Points on a hilly landscape, in no order, each with its height.
From any point a ball takes the steepest step (drop divided by distance) to one of its 5 nearest points. It stops when none of these is lower. Distance is the straight distance between rows; heights are no part of it.
<928>: [158  77 137 144 133 142 124 127 109 153 125 151 144  86 101 103 117 122
 177 126 108 145 157 147 117 104 110 108 116 134  68 131  85  97 123 163
 130 138 136  93 112 122 132 127 119  83 110 144 139 139 133 127 142 116
 128 129 174 159 134 167 168 145 124 113 113 125 156 119]  (h 23.6)
<848>: [151 121 134 113 162 155 109 138 119  76  89 143 126 109 113 158 117 115
 217 147  95 137 149 138 124 189 101 131 131 109 139  98 108 147 118 136
 156 113 156 109 103 142 131 173 105 101  95 160  82 115 136 110 152 105
 159 132 148 120 135 177 155 115 179  78 121 171 178 147]  (h 57.6)
<209>: [138  88 140 156 133 140 129 132 109 148 122 158 144  94 125 126 100 129
 161 132 117 127 138 123 137 121 107 120 122 131  85 122  92 118 164 172
 116 132 130 101 118 125 132 130 128  90 132 123 102 134 141 126 146 105
 153 128 154 148 111 147 173 173 127  95 100 123 130 113]  (h 19.9)
<250>: [166 103 126 128 134 150 104 146 135 110  96 130 130  95  96 156 129 115
 217 163  72 150 169 143 104 175 110 130 130 102 113 120 117 131 121 127
 155 103 139 101  97 163 140 173 110 103  87 153  83 137 144 128 135 121
 154 128 166 146 143 169 161 123 171  87 125 146 167 138]  (h 43.5)
<299>: [118 150 114 140 165 151 152 149 197  40  95 154 101  95 133 173 151 122
 168  87 141 123 150  82 144 188  95 154 131  86 113  79 158 124  87  92
  88 110 111 157  31  90 109 171  78  61 121 152 120  52  99  57 122 155
 136 173 116 147 151 138 143  64 167  87  92 122 162 130]  (h 62.6)
<235>: [111 196 100 115 124  84 141 141 138 151 161 112 102 137 123 116 124 138
 114 118 144 118 109 126 139 119 160 125 106 131 175 101 134 111 132  85
 112 137 131 151 163 133 109 117 134 151 140 126 133 104 153 126 128 138
 117 117 101  85 111  97 119 133 123 146 142 140  95 129]  (h 56.6)
<338>: [135 104 128 112 182 162 106 155 130  63  82 127 123 117 123 147 109 123
 218 140 100 129 150 147 134 192  97 140 137 108 127  90 136 149 123 136
 159 105 147 119  89 149 126 181 101  93 119 163  79  98 142 121 142 105
 151 164 152 128 119 179 145 102 177  99 107 160 168 137]  (h 64.4)
<307>: [114 160 137 135 132 135 140 163 154  94 111 140 123 122 161 127 122 127
 115 127 141 105 141 110 117 127 138 128 138 129 154 124 151  99 126  58
 137 128 102 120 124 130  96 102  94 134 124 113 120 113 153 103  88 111
 120 113  90 157 119  98 120 108 116 154  95 118 117 148]  (h 61.1)
<194>: [ 99 183  90 121 120  99 132 153 153  98 145 142 127 170 107 144 181 146
  86  97 170  81 148 151  92  91 171 215 167 133 198 101 190 162 171 112
 118 109 102 174 183 115  74 157 133 161 168 161 176 116  93 104  92 158
 142 146  43 115 164  70 106 155  94 129 170 126 100 148]  (h 9.0)
<188>: [113 161  91 106 137  90 135 169 135 115 140 139 111 146 104 120 172 146
 104 115 160  96 158 152 121  70 158 171 143 139 201 126 179 160 143 105
 122  98 108 154 165 107  89 160 123 144 177 132 173 119 138 105  91 157
 134 135  42 120 171  78 104 148 113 144 151 127  98 152]  (h 47.2)
<90>: [187  69 167 141 157 185 118 113  80 173 124 140 146 108 109 107  73  95
 144 134 129 157 138 109 145  92 103  81 103 145  56 110  55  69 114 156
 157 179 156  99 116 100 162 115 178  90 110 116 143 146 149 184 133 148
 125 155 193 115 136 193 149  99 147 133 113 156 170 116]  (h 5.4)
<179>: [162  69 150 106 141 151  97 115  72 178 134 128 142 112 131 116 128 132
 111 113 116 152  91 120 174  93  94  66 120 149  86 175  83 125 110 177
 165 152 156 100 113 113 169 123 164 120 138 104 138 156 112 217 190 129
 109 131 150  93 108 166  99 154 150 189 146 121 147 106]  (h 10.9)
<333>: [ 90 187  83 132 117 104 149 148 127 138 124 128 121 162 114 121 191 145
  84 113 153  98 135 176 116  96 182 173 133 150 202 121 182 161 134 112
  99 113 115 152 164 130  98 147 149 166 161 154 198 124 114 119  85 148
 111 128  57 106 156  70 117 135 122 147 142 121 104 142]  (h 50.8)
<610>: [113 142 146 128 121 128 159 132 167 111 115 143 136 101 158 144  96 131
 160 131 135 126 102 108  98 158 120 132 138 143 132 104 130  97 145 132
 136 153 147 111 133 165 112 113 110 130 121 131  85 123 145  89 112 104
 149 110 124 132  96 136 130 116 135 129  98 128 120 126]  (h 6.0)
<17>: [172  87 149 136 140 160 120 123  94 165 125 157 148  96  99  98 104 108
 159 143 124 140 155 124 150  99 104  96  95 153  70 116  58  81 106 177
 151 166 145  97 107  98 148 112 130  75 122 136 139 149 152 168 147 136
 132 137 171 149 134 172 176 137 110 118 122 133 151 120]  (h 22.5)
<645>: [158  64 142 124 143 155 111 108  93 155 150 134 139 100 129 111 117 120
 126 122 134 139 142 117 171  97 107  80 104 150  84 134  83 116 140 166
 114 145 143  94 116  92 165 122 150  71 123 119 132 150 136 177 152 110
 108 131 152 122 123 164 165 158 146 125 146 125 149 113]  (h 12.0)
<567>: [103 120 122 124  91 124 135 104  98 167 163 105 110 151 134 112 144 155
  88 141 120 131  82 137 142 117 131 120 141 118 107 176 123 169 132 186
 129 134 103 163 134 118 154 101 165 148 136 107 121 145  83 151 166 145
 140 132 158 130 113 135 104 143 125 146 139 108 116 106]  (h 21.6)
<499>: [117 115 128 131  82 120 126  98  98 157 167 117 131 140 132 125 151 153
 105 118 106 142  84 116 141 109 116  95 157 137  99 184 122 160 131 174
 114 136 119 151 123 114 168 106 168 154 147 132 117 163  99 160 156 140
 130 123 166 110 127 123 104 164 145 144 144 101 121 111]  (h 12.6)
<372>: [116 158 101 121 100  79  98 128 128 210 130  83 119 197 105 134 158 145
  41 127 124 134  87 182 121 133 189 146 140 152 161 113 158 174 103 146
 138 155 152 146 156 140 113 109 148 172 108  90 156 108 124 115 110 165
  89 134 105 131  98  99 115 113 127 138 135 128  74 162]  (h 51.7)
<160>: [118 144 102 106 107 107 160 120 143 116 187 118 132 135 136 133 122 141
 126 114 126 115 103 102 138 125 137 118 127 137 134 130 110 122 155 121
 103 135 144 161 171 127 132 115 126 140 120 112  95 134 148 126 138 138
 118 126 139  88  99 116 117 141 125 134 133 152 120 123]  (h 35.5)
<733>: [112 150 115 119 121 123 131 121 138 137 183 108 123 123 158 135 107 135
 141 119 133 108 110  98 137 139 126 110 120 130 126 118 102 120 168 130
 102 140 148 145 159 128 129 123 124 131 146 116  90 127 133 126 153 130
 129 112 136 101 100 126 125 142 130 129 133 132 107 109]  (h 43.9)
<817>: [142  71 120 135 137 150 125 130  98 152 150 149 162  89 118 111 118 134
 141 123 129 136 164 141 155 103 116  97 111 143  87 129  88 113 160 179
 120 155 134  98 120 108 160 122 140  85 121 121 113 132 124 155 151 111
 135 139 163 140 112 140 179 168 119 117 110 138 140  98]  (h 14.9)
<344>: [ 98 137 145 105  84 135 106 118 120 187 145  91 109 186 130 126 139 148
  34 167 131 152  72 146 138 113 162 123 145 111 122 156 117 182 124 167
 133 144 121 154 161 138 148  97 157 170 115  70 122 143 114 132 144 148
 121 125 152 142 114 133 108 117 108 132 135 104  98 119]  (h 16.5)
<860>: [135 159 127 118 139 117 129 168 159  83 141 151 131 121 134 135 149 117
  96 129 160 108 144 109 125 113 148 173 153 126 170 135 165 132 137  56
 129 105  90 132 132 115  73 120  87 126 140 118 144 115 150  97  71 133
 121 110  51 167 133 101 110 127 108 142 116 121  98 148]  (h 73.9)
<271>: [105 166  91 118 130  82 118 167 171  80 165 161 144 150 101 146 174 131
  93  98 161  79 153 134 107  89 145 217 169 135 173 107 171 156 165  75
 113 110 118 174 158  96  60 148 120 151 173 143 153 109 135  87  81 153
 125 131  45 119 164  90  99 153 105 124 150 137  98 157]  (h 30.4)
<647>: [103 143 152 144 123 123 157 130 167 131 130 134 159  99 137 139  87 123
 160 130 137 118 113 108 104 160 132 125 126 125 126 115 119 113 147 145
 138 142 150 106 140 151 111 121 117 139 121 137  84 140 139  99 109 107
 152 128 133 127 105 121 128 130 136 121 103 137 126 115]  (h 26.9)
<113>: [115 167 149 135 120 131 159 151 166 107 114 127 127 114 160 133 104 121
 122 111 144 125 118 112 110 147 131 127 116 134 145 108 133  87 127  82
 148 136 133 122 126 143 101 119  99 142 126 126 112 110 152 104  99 100
 138 110 103 135 105  92 124 105 103 143 106 119 100 130]  (h 41.6)
<707>: [ 81 120 170 124  69 148 116  84  80 198 131  80 117 187 133 109 116 129
  26 127 133 145 120 146 162  79 159 130 118 118 108 191 133 130 108 171
 144 106 106 143 175 161 137 111 180 144 132  76 142 154  88 179 162 110
 116  95 158 120 137 113 114 141  81 124 173 116 117  89]  (h 30.9)
<731>: [157 135 117 120 152 126 132 167 166  49 124 158 129 144 141 120 160 108
  95 125 144 111 173 126 122 131 141 172 168 118 151 121 168 152 134  39
 119 119  99 140 127 112  73 120  99 151 112 123 166  95 146  89  60 132
 120 113  80 187 132 111 114 121 104 147 119 123 115 171]  (h 63.9)
<703>: [158  73 128 116 153 135 108 109  75 149 147 126 144  97 133 117 131 144
 112 125 103 136 118 121 167 101 107  80 113 146  88 180 105 109 135 165
 136 139 143 115 123 108 175 120 165  98 147 113 135 151 118 201 169 120
 102 146 150 101 122 153 133 170 144 159 148 115 123 114]  (h 7.4)
<112>: [150  70 161 145 135 135 136 132 100 167 131 146 164  92 113 104 100 121
 163 135 114 149 163 134 142 101 107  96  93 143  89 134  85 105 136 171
 128 162 146  87 107 108 143 122 121  81 119 139 142 133 137 140 145 135
 138 125 161 168 134 176 185 136 122 126 106 127 158 101]  (h 19.8)
<811>: [139 121 121 123 157 126 120 136 138  62  67 143 136 115 135 163 124 119
 208 135 118 126 137 125 112 178  88 150 132 119 141 111 151 132 124 113
 150 113 140 106 101 156 132 161 118 121 105 177  88 123 138 119 139  98
 159 136 147 122 125 166 133 117 164  99 134 140 158 139]  (h 49.1)
<818>: [ 82 100 190 128  93 135 113  55  58 196 123  74 150 185 140 104  96 123
   9 119 157 142 120 169 152  91 144  91  89 137 100 186 145 121  98 169
 161 119 120 133 177 181 140 118 180 150 140  67 152 172  80 181 160 107
 105 101 168  85 131  97 120 144  96 127 189 112 135  79]  (h 57.7)
<417>: [ 97 167 110 111 126 128 133 148 154 108 137 141 114 128 148 124 124 135
 114 125 144 105 130 120 125 122 147 127 126 138 159 124 151  87 134  64
 124 125 112 145 140 128 101 114  97 118 134 114 138 122 159 106 101 129
 112 107  63 133 115  90 107 111 108 155 112 145  86 146]  (h 77.9)
<394>: [107 145 121 107  91  95 128 110 127 156 192 111 117 148 133 124 141 149
 115 133 112 132  83 108 137 118 133 113 137 129 116 150 109 165 141 159
 101 140 110 163 157 127 162 111 161 161 135 121 105 136 114 132 147 163
 137 125 173  94 123 110 109 134 149 138 141 120 114 115]  (h 22.2)
<568>: [165 156 102 139 153 116 140 157 183  46  98 137  97 121 162 135 140 118
 135 136 144 132 167  93 111 148 132 155 146 100 159 103 157 120 118  41
 101 108  75 116 105 115 110 111 106 153 120 155 152  83 131  81  92 125
 117 128 109 186 150 114 113  90 107 143 120  93 137 145]  (h 52.2)
<582>: [161  77 143 125 127 147 109 119 102 160  96 135 134  78  95 110 116 113
 197 140  84 158 167 146 103 114  87  89  98 120  76 125  85 105 103 155
 145 143 147  97  97 133 149 122  98  79 107 138 141 165 129 141 139 143
 128 121 189 157 162 174 163 117 149  97 110 146 166 147]  (h 32.2)
<452>: [158 153 124 152 135 133 149 147 167  54  92 141 113 111 159 155 132 126
 168 142 143 124 139  92 112 178 105 136 130 121 142 114 164 101 102  66
 116 110  98 105  85 137 139 112  94 140 111 157 136  96 136  97  93 116
 125 129 109 161 142 113 110  73 102 129 130 108 134 152]  (h 46.0)
<212>: [103 193  93 137 146  92 142 155 139 149 125 130 117 144 108 108 171 147
  96 103 156 116 143 158 118  95 164 158 127 150 208 133 164 150 133  98
 105 114 101 144 164 121  97 122 141 163 158 154 194 120 140 123  95 144
 111 139  71 104 146  81 100 136 130 136 141 132  83 150]  (h 69.9)
<221>: [109 132 125 118  88 109 137  96 118 168 168 116 110 169 121 125 137 141
  69 143 106 142  68 133 130 126 155 129 143 104 125 155 116 175 141 181
 113 128 103 161 146 131 165  99 156 166 131 119 126 144 109 129 140 153
 119 119 171 119 125 123  96 130 132 146 132 113 108 119]  (h 23.8)
<628>: [135 120 157 145 134 124 145 137 146 125 111 139 144 107 134 126 101 121
 184 144 117 124 121 123 107 161 105 135 133 138 121 124 114 119 154 137
 143 135 129  96 110 138 104 136 127 125 106 146  95 140 137  88 126  98
 172 112 140 138 101 142 168 150 123 105  98 135 141 112]  (h 31.3)
<663>: [106 126 135 127  89 124 125 103 112 167 142 114 122 144 136 110 145 151
  79 140 107 139  75 132 143  98 126  97 138 118 105 195 113 167 123 186
 122 132 124 147 118 136 164 117 174 152 136 116 139 162  74 159 160 136
 134 118 156 124 125 129 109 128 118 152 148  96 123  97]  (h 24.1)
<249>: [137  77 129 154 135 134 133 126 124 151 114 156 152  83 115 110 122 121
 180 149 120 132 146 128 120 119 117 114 122 136  96 127  94 131 145 169
 132 144 139  90 111 122 119 133 110  79 110 138 114 155 137 106 141 116
 142 116 165 158 127 158 167 150 114 109 107 137 145 103]  (h 24.2)
<346>: [143 153 132 135 133 140 159 154 167  57  96 137 124 113 154 133 134 119
 147 143 143 129 143 118 110 155 114 141 131 121 155 109 168  99 111  62
 118 122  94 109 107 132 122 112  95 147 119 155 158 107 150 105  92 104
 119 105 105 170 123 110 105  94 111 149 105 101 120 143]  (h 47.7)
<377>: [152 171  91 144 157 135 125 122 182  37 116 145  86 105 131 169 153 112
 156 112 144 121 175  89 131 186 113 155 126  89 131  95 152 109 103  59
  77 102  98 146  77 104 138 153  68  98 123 146 123  62 105  66 104 152
 134 173 103 156 149 130 140  66 132 107 108 120 173 130]  (h 56.3)
<51>: [175  83 152 129 143 161 115  86  90 181  97 140 120  92  91 113  92  98
 180 135  96 157 162 117 103 105 102  88  98 147  59 118  71  77  83 147
 137 155 165 107  90 125 158 120 120  81  94 117 159 164 137 153 129 135
 131 143 183 147 185 193 164 105 139 117 119 138 193 133]  (h 1.0)
<855>: [108 150 107 122  80 100  84 116 127 209 129 108 122 209 115 119 140 146
  34 144 126 147  75 173 134 142 180 144 156 130 142 131 125 162 112 154
 160 144 137 140 169 141 127 120 143 189 105  78 129 126 107 118 122 150
  83 135 125 145 100 111 106 113  95 129 131 124  97 144]  (h 31.2)
<603>: [ 82 105 171 135  86 162 101  73  67 192 123  66 127 181 143 101 103 124
   4 122 143 134 114 161 143  96 132  94 112 118 102 184 138 136 103 178
 152 109 122 138 175 172 129 125 172 143 142  71 148 151  72 192 170 111
 112 118 161  97 130 103 115 145  94 127 166 107 118  87]  (h 57.0)
<181>: [101 105 159 116  81 161 127  83  86 187 124  73 125 180 123 125 120 135
  15 137 140 143  97 149 144  95 152  96 124 123 116 180 119 154 105 184
 137 115 118 133 125 129 137 119 178 136 146  82 144 176  76 184 150 123
 136 113 136 107 128 114 122 142  95 133 163 116 119  92]  (h 56.9)
<226>: [133  97 128 121 116 113 127 103 112 141 182 124 160 112 134 133 137 136
 128 130 112 127 119 125 166 107 106  91 118 126  92 157 111 136 173 179
 111 138 139 123 139 109 151 116 166 121 139 124 100 147 110 151 175 130
 130 133 159 117 124 137 133 166 143 136 149 125 132 101]  (h 11.4)
<38>: [140 156 133 150 141 136 144 127 150  54  70 120 119 106 175 167 119 129
 184 120 129 123 139 111 104 187  98 138 118 119 153 110 158 100 114  80
 114 108 124 122 108 145 148 129 107 141 123 146 103 105 132 106 116  91
 135 138 110 144 120 125 115  86 119 126 127 125 150 140]  (h 50.0)
<337>: [140  87 126 140 131 133 148 127 122 139 176 139 150  94 132 132 113 139
 139 121 128 123 145 117 161 138 120 119 124 129 102 141  95 113 178 156
  97 136 143 112 135  99 139 132 138  87 143 108  93 137 119 138 148 120
 128 116 146 134 130 136 174 171 124 110 115 139 121 111]  (h 20.2)
<201>: [136 138 109 110 145 111 126 169 175  67 141 149 133 151 136 125 155 108
  84 122 160 105 167 122 129 116 141 193 175 124 159 125 192 150 148  60
 137 100 102 136 137 110  68 136  87 144 131 129 153 110 147  97  69 140
 118 114  64 170 144  82 100 132  97 153 103 129 106 163]  (h 64.0)
<37>: [120 101 132 137 119 134 130 127 134 128 178 115 150 112 145 132 107 113
 136 128 129 112 120 103 130 141 122 126 133 124 109 130  99 116 167 163
 107 145 132 129 137 136 115 123 137 113 132 112  81 127 141 100 126 122
 158 120 141 123 101 122 161 159 120 135 123 152 124 102]  (h 32.3)
<59>: [128 152 142 149 137 127 159 144 170  77 102 139 122 111 160 134 110 114
 156 129 132 128 123 106  90 163 118 146 115 130 140 116 147  97 119  77
 140 130 118  98 113 141 120 111 108 137 118 137 135 116 139  86 107  92
 128 110 111 151 130 104 118 106 109 143 117 120 117 147]  (h 38.6)
<829>: [101 184 106 132 120  91 139 122 139 161 152 128 104 148 123 128 145 140
 113 129 132 125 103 129 135 111 154 117 109 131 177 113 120 132 121 110
 116 129 136 170 172 140 118 120 145 161 147 124 127 118 162 132 118 149
 102 129 121  85 114 102 100 108 140 142 139 143  91 143]  (h 43.7)
<239>: [126  94 160 121  94 151 125 104  90 186 118  97 137 151 123 114 133 134
  72 141 121 129  76 143 130  96 138  73 133 140  90 186 109 158  99 183
 154 123 139 128 100 122 157 106 177 154 157 102 148 155  93 201 169 112
 152 133 148  95 114 151 119 159 115 157 143 100 118  93]  (h 29.9)
<657>: [133 130 125 129 156 137 112 138 147  53  75 119 110 104 134 175 112 121
 193 122 125 129 134 129 114 191  95 123 127 115 143  78 155 123 110 101
 144 104 156 128  85 132 153 174 103 125 114 164  97 100 124 116 142  90
 145 157 125 108 126 154 136  84 155  82 122 145 148 133]  (h 57.9)
<190>: [110 174 105 129 112  93 137 128 117 200 145 116 107 184 121 105 153 160
  76 141 122 148  95 154 124 129 181 129 120 153 165 110 132 156 122 124
 125 147 134 161 156 148 126 103 153 179 118 118 154 123 130 121 106 157
  86 125 108 111 100  96 110 104 137 143 131 128  90 153]  (h 40.1)
<533>: [145 111 126 129 145 123 122 129 137  79  91 139 138 114 110 143 117 127
 220 146  91 124 141 145 107 162  94 142 153 108 116 114 126 136 115 130
 155 110 159 114 114 150 119 152 103 116 108 176  91 132 143 118 141 110
 157 124 154 131 133 161 137 135 165  89 114 149 169 140]  (h 45.6)
<450>: [130 116 144 138 146 131 123 136 132 100  85 143 146 100 128 123 112 121
 210 141  88 127 135 122  88 167  99 149 132 108 123 118 126 121 140 144
 143 131 155 104 112 156 127 144 117 127 106 160  93 144 138  97 126 110
 174 115 161 130 116 145 143 147 157  88 117 135 147 126]  (h 36.4)
<256>: [131 130 143 135 138 119 133 118 145  98  73 138 145 105 138 152  96 109
 206 136 104 120 124 110  89 173 101 140 122 127 123 113 132 115 131 120
 143 119 135 104 122 159 107 129 121 149 102 156 101 133 135  99 144 113
 163 125 144 126 124 141 131 121 141 112 132 128 146 133]  (h 38.9)
<820>: [105 175 118 123 126 112 136 130 151 130 181 127 112 123 147 135  96 134
 123 121 132 107 122 103 132 141 139 127 117 140 143 108 125  89 143 109
 116 136 134 152 161 131 115 114 110 131 139 114 105 125 155 113 115 128
 121 109  82 104  80 106 122 115 119 151 116 147  96 138]  (h 57.4)
<772>: [116 150 159 143 126 136 153 126 163  87 100 126 139 107 154 128 105 103
 182 129 133 119 114 108  91 168 110 151 138 132 129 101 134  94 124  91
 134 141 145 114 123 134 118 114 113 149 114 146  94 125 140  87 119  93
 150 109 143 129  97 119 119 120 116 133 107 123 139 143]  (h 27.6)
<641>: [153  98 129  95 152 165 102 141 124 106 104 134 128 119  94 151 132 104
 227 138  76 146 155 150 127 160 112 118 123  79 111 124 105 138 120 145
 133 114 149 103  98 147 123 163 103  82  97 162  98 144 157 126 136 127
 139 145 171 139 152 174 150 118 172  94 117 170 199 144]  (h 45.1)
<114>: [162 147  98 140 151 122 123 143 163  31  98 123  94 118 141 152 136 138
 161 121 148 119 159  89 117 185 111 144 137  97 146 112 158 106  95  42
  87  92  90 127 102 123 146 137  71 131 121 149 134  75 119  84 112 117
 113 157 108 170 144 125 122  67 113 103 124 109 145 147]  (h 50.9)
<184>: [167 151 103 140 164 122 134 153 181  35 124 139 126 141 153 121 164 114
 120 140 147 123 153 110 106 147 128 183 167 106 156 107 153 135 129  38
  82 102  63 124 121 109  99 112  98 147 108 143 165  75 141  79  75 129
 105 113  98 185 137 113 112 120 103 125 125 114 127 163]  (h 58.1)
<593>: [116 162 118 121  90 103 135 117 125 194 166 118 114 162 140 124 143 153
  87 136 112 154  74 135 121 128 168 131 141 132 141 119 112 169 126 145
 108 143 127 164 161 121 150 108 144 180 126 110 129 133 121 121 133 165
 106 114 132 112  92 105  85 112 135 146 132 116 108 132]  (h 25.6)
<207>: [ 88 119 152 125  69 124  89 110 114 195 142  84 111 208 114 131 124 125
  28 138 155 149 100 138 157  99 166 132 140 105 113 160 125 161 123 170
 145 124 116 151 185 150 148 115 152 153 113  80 129 137 104 148 155 147
 101 105 151 130 134 110 109 130  91 104 159 114 102 101]  (h 4.7)
<289>: [144  95 151 103 120 134 108 102  76 172 133 113 127 106 121 109 138 145
 110 116 102 145  85 128 136  84 101  80 120 145  89 180 119 143 109 184
 145 139 140 116 104 106 174 123 167 128 159 122 138 169 107 207 178 124
 123 140 134  90 116 146 112 174 141 170 151 103 136 116]  (h 8.0)
<360>: [105 177  97 125 137 101 136 161 146  99 144 143 119 141 113 126 158 135
 103 108 170 113 157 130 128  94 150 163 146 129 178 124 167 131 141  71
 122  96 100 163 156 115  78 128  96 132 173 132 166 109 155 117  96 143
 128 117  54 135 162  95 114 147 124 144 135 135  98 145]  (h 68.6)
<509>: [161  64 140 126 135 123 115 114  85 151 156 127 145 104 134 119 132 139
 116 124 118 131 127 138 176 102 110  78 111 147  91 148  99 130 168 171
 125 143 150 104 122  92 172 138 155  93 138 118 119 133 125 181 162 130
 116 135 148 124 116 161 144 168 147 140 133 124 126 111]  (h 10.5)
<421>: [164  82 178 135 155 168 128  74  83 183 119 137 129  91  92 100  66  85
 196 129 105 155 131  97 102 112  93  96 105 135  56 111  64  66  88 161
 155 161 164 106  89 125 163 133 130  86 101 119 154 163 127 157 140 149
 131 132 211 137 173 181 161  92 146 117 122 154 177 126]  (h 52.7)
<523>: [112 185  81 117 121  93 149 136 127 173 137 125 119 150 120 117 136 146
 108 132 136 125 122 137 143 103 178 124 108 158 197 106 146 129 119  87
 106 127 116 155 160 128 112 132 143 155 144 130 153 115 155 137 107 149
 101 133  86  84 121  92  98 125 130 151 140 130  98 147]  (h 64.3)
<86>: [122 151 112 112 128 107 134 162 162  93 153 164 136 134 116 135 174 121
  96 111 175  97 164 127 117  94 143 215 159 130 162 123 180 143 156  70
 113 113 105 161 143 106  65 144 105 145 162 114 155 114 130 102  83 154
 126 127  47 151 155  99  93 164 113 130 123 126 104 155]  (h 46.7)
<457>: [147  87 157 151 130 125 124 134 120 119 109 150 142 110 118 110 117 116
 196 136 101 122 141 130 113 153 115 132 142 106 101 111 107 115 164 164
 129 135 140  95 113 154 124 132 110 111 114 145 103 152 132 130 123 108
 150 113 153 164 130 152 162 162 128  92 119 141 162 113]  (h 27.1)
<311>: [ 90 175  87 127 119  85 135 140 119 167 121 120 118 167 112 111 167 152
  84 128 154 131 118 189 132 110 190 139 129 156 198 118 166 178 114 107
 109 136 127 143 169 129 118 119 148 167 137 146 182 111 144 116  93 159
  99 141  87  98 118  69 119 114 139 141 133 130  87 165]  (h 67.5)
<592>: [143  71 125 133 136 139 117 138 108 124 101 149 153 102 110 126 133 107
 220 139  87 143 156 127 101 142 100 121 131 108 103 139 101 138 141 155
 150 113 140  87  98 150 121 146 103  94  93 158 103 158 147 118 128 124
 150 110 179 151 144 168 153 150 148  94 116 154 167 140]  (h 31.9)
<213>: [106 159 129 122 121 124 149 131 150 125 163 120 141 123 129 146  99 116
 129 117 144 118 119  92 126 131 140 123 111 136 136 105 117  99 145 119
 143 143 149 131 151 140 112 133 106 131 132 107  80 125 136 117 116 138
 135 111 105 118  99 108 125 143 133 142 112 136 106 112]  (h 48.7)
<783>: [184  62 158 126 153 171 106 120  71 170 142 138 148 106 124 117  98 109
 139 136 130 150 137 114 167  96 110  86  97 157  84 135  65  96 114 167
 159 178 154  84 124  93 167 112 144  96 114 113 137 137 137 210 146 125
 109 160 169 119 130 175 139 119 139 144 133 141 149 110]  (h 26.8)
<638>: [ 74 100 175 145  88 172 114  73  80 179 132  74 138 177 144 103  98 122
  21 128 123 141 108 167 150  91 139  91  93 136  94 185 128 125  93 177
 157 109 125 131 153 148 133 140 181 144 131  65 153 165  79 197 163  94
 122 116 142  83 124 121 130 148  80 125 153 111 140  87]  (h 68.8)
<578>: [140  88 118 124 115 133 123  99  88 156 144 121 140 117 122 104 155 139
 103 141 102 143  92 129 156  96 104  80 128 142  87 183 115 149 126 185
 133 136 138 127 114 106 175 116 159 111 150 114 140 164 107 193 178 131
 129 136 156 100 134 136 111 163 141 152 147 104 124 102]  (h 1.2)
<883>: [111 174  97 125 130  93 132 139 149 154 153 131 111 139 118 111 143 141
 108 110 148 113 135 140 135 105 168 138 103 155 188 111 151 116 123  86
 120 119 125 151 160 137 103 123 112 146 145 130 142 120 148 120 113 158
  96 122  77  96 130  98 111 119 121 149 135 143  77 143]  (h 70.2)
<473>: [100 176  89 120 141 102 151 147 129 115 130 121 128 157 109 136 181 142
  75 102 161  87 145 182 102 103 168 193 146 139 208 113 175 170 157 112
  95 104  95 170 166 106  96 144 148 169 175 161 183 119 109 102  86 170
 121 148  46 118 160  76 128 137 123 150 159 115 105 139]  (h 34.2)
<285>: [130 121 126 123 193 156 120 152 147  62  91 143 106 111 137 163 111 121
 191 119 125 125 136 109 143 190  98 144 130 100 126  76 157 136 103 106
 132 115 146 134  50 129 135 170 100  77 123 153  86  90 137  92 152  92
 150 169 124 111 135 172 134  86 180  92  99 143 157 148]  (h 65.8)
<125>: [138 151 111 142 171 147 127 130 169  44  79 132  93 112 150 173 119 134
 176 103 148 119 143 112 130 197 100 143 130  96 134  85 160 117  99  83
 121 115 135 140  56 117 153 155  88  91 124 157 109  65 120  96 139 103
 137 164 104 128 158 148 140  53 158 109 102 124 149 128]  (h 57.3)

Call two points neighbours if one is among the 5 nearest of the other. Go from one point of each pair to the other, from neighbour to neighbour, staying as low as possible. Name the highest point that can't be avoided.
<578>, <51>: <645>
<578>, <610>: <628>
<207>, <578>: <567>

For each start below, name the point where the ball stops.
<641>: <578>
<377>: <610>
<338>: <578>
<250>: <578>
<311>: <207>
<184>: <610>
<299>: <610>
<125>: <610>
<928>: <578>
